Points, in no order, along strands that fork, close into loops and pass close to each other.
Two points are linked if the straight distance between their rows is under 89.9.
<688>: [  1 -28 -50  52  -1  -2  15  14 -63  -6 -18   1  32  -4 -18 -22 -16  -3
 -17  -7 -11  -7 -12]
<609>: [ -2 -14  11  -8 -37  -2  42  14  23  13  11 -24  42  -1 -21  27 -39  30
  11  19 -24  23  -9]
<603>: [ -8   3 -27  35   4  20   9  31 -11   1  -5  -4  46   7  15 -30   6   5
 -39 -20 -48 -10 -25]
<734>: [ 17  -2  32  15  13  -5 -24  -1  30 -20   4   6 -29   7  27  28   3   8
   1 -14  15 -11 -15]
<75>: [-11 -26  11  18   1  21   8  34  13 -33 -17  -4  -3  -5  44   1  -8  38
  -9 -29 -19  -4 -15]
<215>: [ 44  15 -23  -1   6 -10  21   7 -59  22  -6   4   2  -9  16 -35   3 -19
   6 -19 -40  30 -26]
<798>: [-13 -44   4   4  -1   7  16  16  24 -18 -14  30 -13   0  27   6  10  40
 -36 -38  14  13   2]
<49>: [ -8 -23  13 -41  -8  24 -11  22  -2   9 -11   3 -28  33  51 -25  44  17
  20 -10  24 -11 -16]
<30>: [-13 -51 -33  11  19   7  12   7 -53   1 -21  -7 -22 -17 -16 -44  31   6
   1  19   6  15  47]
<125>: [ 10  21  23  21 -13  -5  13 -17  42 -22  30   6  17 -11 -36  46 -34   5
  -9   2   3  13 -13]
<801>: [ 16 -19 -32  17  17  36 -16 -16  28 -55  26  60 -25   7  10  19   1  -6
 -36  19  16   9  15]
<677>: [-15  37 -22  -4  -5   1 -27  10 -13  23  44  16  44   1  -8 -10  12   6
 -16  31 -13   8 -39]
<338>: [ -6  22  13   1  15 -41 -23 -35  39  38  13  12   6  11 -45  26  14 -22
 -19   5  14  -7  13]
<170>: [  9 -22  13   1  27 -22 -21 -14  27   9 -13  37 -24   9  -7   7  26   4
 -52  -4  23   0  18]
<682>: [ 10  36 -20 -19   2  10  30  16   5 -12   9 -26 -15  -4  45  14  -7 -43
  45   0 -27  -3   0]
<550>: [ 28  41 -14 -27  -8  -5  36 -10 -48  28  -1   7 -11 -10   4 -14   0 -35
  34 -14 -17  14 -20]
<684>: [-36 -22  11   0   7  33 -23 -45   1  33  -2  22   9 -13 -18 -53  54   3
 -27  -8 -12  -1  38]
<42>: [ -7  42  23  -7 -16   5 -44  -1 -21  -9  16 -22  21  -9   5   7 -30  11
  24  13  -3  -4 -45]
<563>: [ 31  -5  29  10 -14  -1  -6  -3  38 -32  24  23  -9  -5 -14  31 -41   7
 -18  18  13  44 -13]
<306>: [  4  28  -5   2  10  26 -25  -4  51 -24  35  18  -6  -5  30  13   6   1
 -21  25 -24  34 -26]
<570>: [  2 -34 -15 -17   5  30  -7  14 -17   7 -14  -1 -34  13  49 -32  48   2
  16 -15  -4 -19  14]
<2>: [  5 -15  20  14   9  10 -35 -14   4 -16 -14   0 -32  11  30  11  20  18
   1  -3  19 -37  -3]
<57>: [  2  39 -40  -3  -3   1   4  15 -21  14  38  -9  42  -3  -1 -25   4 -26
   8  20 -42   2 -20]
<504>: [  2  -1  26 -24  -1 -23 -11  36 -25  34 -41  -1   9  27  16 -34   3  -6
  -4 -16  -4  -7 -10]
<689>: [ -4  37  18  -8 -22   1 -24 -18  10 -20  32 -30  -5 -13  -6  24 -46  10
  45  17   8  11 -26]
<293>: [  0 -22  23   0 -28  31 -11   7  -6 -33   6  11  -3 -11   7  18 -53  65
   2   3  24  35 -30]
<619>: [-14  14  38 -29  10 -11 -37  10 -21  39 -29   0  14  26   6 -45  23  14
 -23 -16   0 -16 -13]
<185>: [  3   9  -4  -9  22 -29 -27  -7 -29  46 -14 -14  -3   1 -16 -27  31 -41
  12  37 -12 -10  27]
<728>: [ -9  26  29 -27  20 -11 -50 -15  -2  41 -14  19  17  17  -9 -31  28   6
 -35   6 -11 -15  -5]
<160>: [-17 -20 -19  27 -11  36  18  33  -7 -19  -6   3  28  -2  27 -26   3  34
 -17 -24 -37  -4 -21]
<571>: [  2  15 -18   0 -16 -24  25  -9 -24  -7 -10 -18  -1   0 -21  34 -33 -31
  39 -18  16 -16  14]
<135>: [ -8  31  -9  13   7  18 -14   0  36  -1  39  15  32  -2  13   8   5   0
 -31  31 -28  14 -42]
<102>: [-21   7  -6  32   5  21 -20 -15  -8   3  -6   7  33   3 -10 -30  27  16
 -46  -8 -36 -35  -9]
<541>: [-16 -55   9  -6   4 -28  29  40  19   9 -35   8   2  -3   8   0  -1  30
 -34 -39  21  21   9]
<40>: [ 23 -14  10  -1  34 -19  -5  -7 -43  37 -37 -16 -19  -1  -3 -56  40 -43
   7  35  -9  10  31]
<536>: [ -5  40   3  -8  -7  -9 -27 -18  18 -18  47  -9 -18  -9 -23  40 -22   0
  43  14  35  -8  -1]
<82>: [-10  13  20 -17 -13  11 -40  16 -36 -10  -9 -11   0   6  28  -8 -19  28
  27   0   8 -15 -34]
<665>: [ 17 -21 -26   5  18   7  -1  25 -21   4 -16  -5 -26   2  54  -5  27 -17
  14   0 -15 -12   7]
<805>: [ 12  12 -30 -17  10   3   7  27   2   7  14 -13 -14  -4  55   4  28 -33
  34   1 -25   6  -8]
<632>: [ -3  -4 -29   8  14 -27 -21  11 -26  23   4 -12   9  -1 -22 -13  24 -18
  -2  16  -2  -3  13]
<274>: [-24 -22  10  -3 -19  40 -37 -62 -18  11   5  20  -8 -24   6 -31  38   9
   5  -8  14 -13  42]
<384>: [-15  49 -26 -10  10  -6  33  -4  59 -15  17  -7   7   0 -39  30   2  -6
   0   8   8 -29  14]
<745>: [-14 -38 -43  25   6  -9 -13  10  -4   7   9   9   1 -10   2   1  20  18
 -20   9   9  -2   3]
<429>: [  0 -21  -1 -11 -33 -24  48  32  10  24  -3 -11  53  -2 -34  14 -35  16
  -4  -2  -7  28   0]
<763>: [ 11  38  31 -34  10  21  30   2  42 -20  -3 -53 -21   8   5  10 -37  -7
  43   7  -8 -11   4]
<295>: [  7 -25 -31  41 -14 -30  42  13 -54  19 -18  -5  22  -2 -34  -7 -21 -30
 -13 -16  -6  19   7]
<146>: [  1   0  -4  37 -17   4  22   6   6 -40   0 -39  13 -13  14  35 -46  -3
  24  -4 -24   0 -12]
<191>: [  9  31 -24 -10 -13 -11  28 -13 -51  18 -13  -4 -18  -5  -2  11 -13 -40
  38 -17   6  -5  -3]
<658>: [ 15  16  60 -40 -10 -30  -6  14  31  25  -2 -12   9  20   6   8  -6  -5
  19   5  26   4 -20]
<206>: [-22  35 -28  -7  15 -19   5 -18  36  19  23  -4   7   2 -44  23  19 -17
  -5  10   7 -29  23]
<204>: [ 18  45   3 -27   8  18  46  -4  16 -18 -15 -32 -31  15  26  11 -10 -42
  47  -2  -3 -24   0]
<244>: [-18  -4  22 -13 -23  41 -33  -4 -29 -22   1  18  -6   1  14  -1 -24  54
  14 -19  22   7 -34]
<630>: [  7  46  28  -2   2 -17 -14 -37  33 -20  44   0 -36   1 -33  38  -8 -12
  32   1  38 -23   3]
<460>: [ -4 -20  16  -3  -4  26 -38 -46  -9   6 -21   7 -26 -11  20 -22  41  17
   6   4  27 -40  27]
<14>: [  2  31  48 -48  -7  -8  17   2  44   6   3 -34   1  15  -3  19 -15  -2
  31   0   9 -10  -4]
<51>: [ 22   5  23  -4  20 -26 -28 -17  35   2  13  30 -18   6 -12  30  13 -12
 -19   3  24  -1   8]
<466>: [-27   2  16  -1   7  24 -32 -37  -2  18 -11  33  10  11 -17 -31  32  10
 -49 -16 -16 -18  12]
<219>: [ 11  32  48  32  -2 -14   4 -36  50 -32  20   3   8   5 -44  41 -31  -5
 -20 -16  -2  -6  -8]
<267>: [-41 -52   0  11  11  18   4 -27 -31  -1 -10  -6  -1 -38 -26 -51  35   7
   2  27  19   6  54]
<61>: [ -1  15  14 -34 -23  16  19   4  14   7  21 -42  32   0  -4  11 -38  22
  22  28 -47  31 -19]
<27>: [  7 -12 -25  40  10 -32  37 -16 -35   9 -27  -6  -7 -12 -29   7  -4 -55
  -6 -16 -19   0  24]
<455>: [ 12 -35   4  -7  38   1   5   4 -66  22 -45  -6 -22   3  -7 -70  31 -12
  13  18   5  18  29]
<743>: [ 11   0  28 -35 -14 -37   0  28 -13  37 -23 -17  12  24   9  -6 -10 -21
  16  -7  24  -2  -9]
<414>: [ 10 -18  -9  16  -2 -44  46  -5  -5   0 -34 -17 -18   5  -8  27 -21 -42
  13 -34  14 -18  33]
<676>: [  4 -42   4  12 -20 -43  32  37  10   8 -28 -10  25 -11  -2  21 -29   8
  -8 -22   8  17  11]
<606>: [-29 -68 -58  36  10  10  20   5 -34  -2  -4   5  -6 -13  -7 -32  21  20
 -23   1   7  -1  28]
<540>: [  9 -27 -25   9  10   7 -20 -27  16 -32  12  57 -24  12 -14   9  11   1
 -51  11  32   2  36]
<701>: [ -9  30 -31   1  -2  -1  59  17  41 -22   4 -10  13  -7 -43  38 -28  13
   8   3  16 -15  18]
<368>: [  1  -9 -23  -2   9  37 -13   1  35 -34  30  48 -24  -6  35  12  17  12
 -27  10  -1  26  -9]
<155>: [ 36 -22  37  -7 -22  20 -12   0  12 -43   6  23 -13   0 -16  15 -67  50
 -13  13  22  49 -12]
<128>: [  1  -7 -20  24 -11 -16  12  17   6 -22  12 -23   1 -16   8  41 -10  -7
  27 -11  -2  -7   3]

A fork is a point with three links, a tip a point with one. Leave the first point through the second and follow the links. Name the first fork or tip that comes.
<82> / <244> | <219>
<541> / <676> | <61>
<57> / <677> | <51>
<658> / <743> | <466>
<293> / <244> | <630>
<743> / <658> | <49>
<170> / <540> | <57>

Name the points in between on the shortest way along the links from the first point to the second, in order.
<306> / <102> | <368>, <801>, <540>, <170>, <51>, <734>, <2>, <460>, <274>, <684>, <466>
<684> / <676> | <466>, <102>, <603>, <160>, <75>, <798>, <541>
<219> / <244> | <125>, <563>, <155>, <293>
<570> / <684> | <665>, <805>, <682>, <204>, <763>, <14>, <658>, <743>, <504>, <619>, <728>, <466>
<563> / <536> | <155>, <293>, <244>, <82>, <42>, <689>
<146> / <688> | <128>, <571>, <414>, <27>, <295>
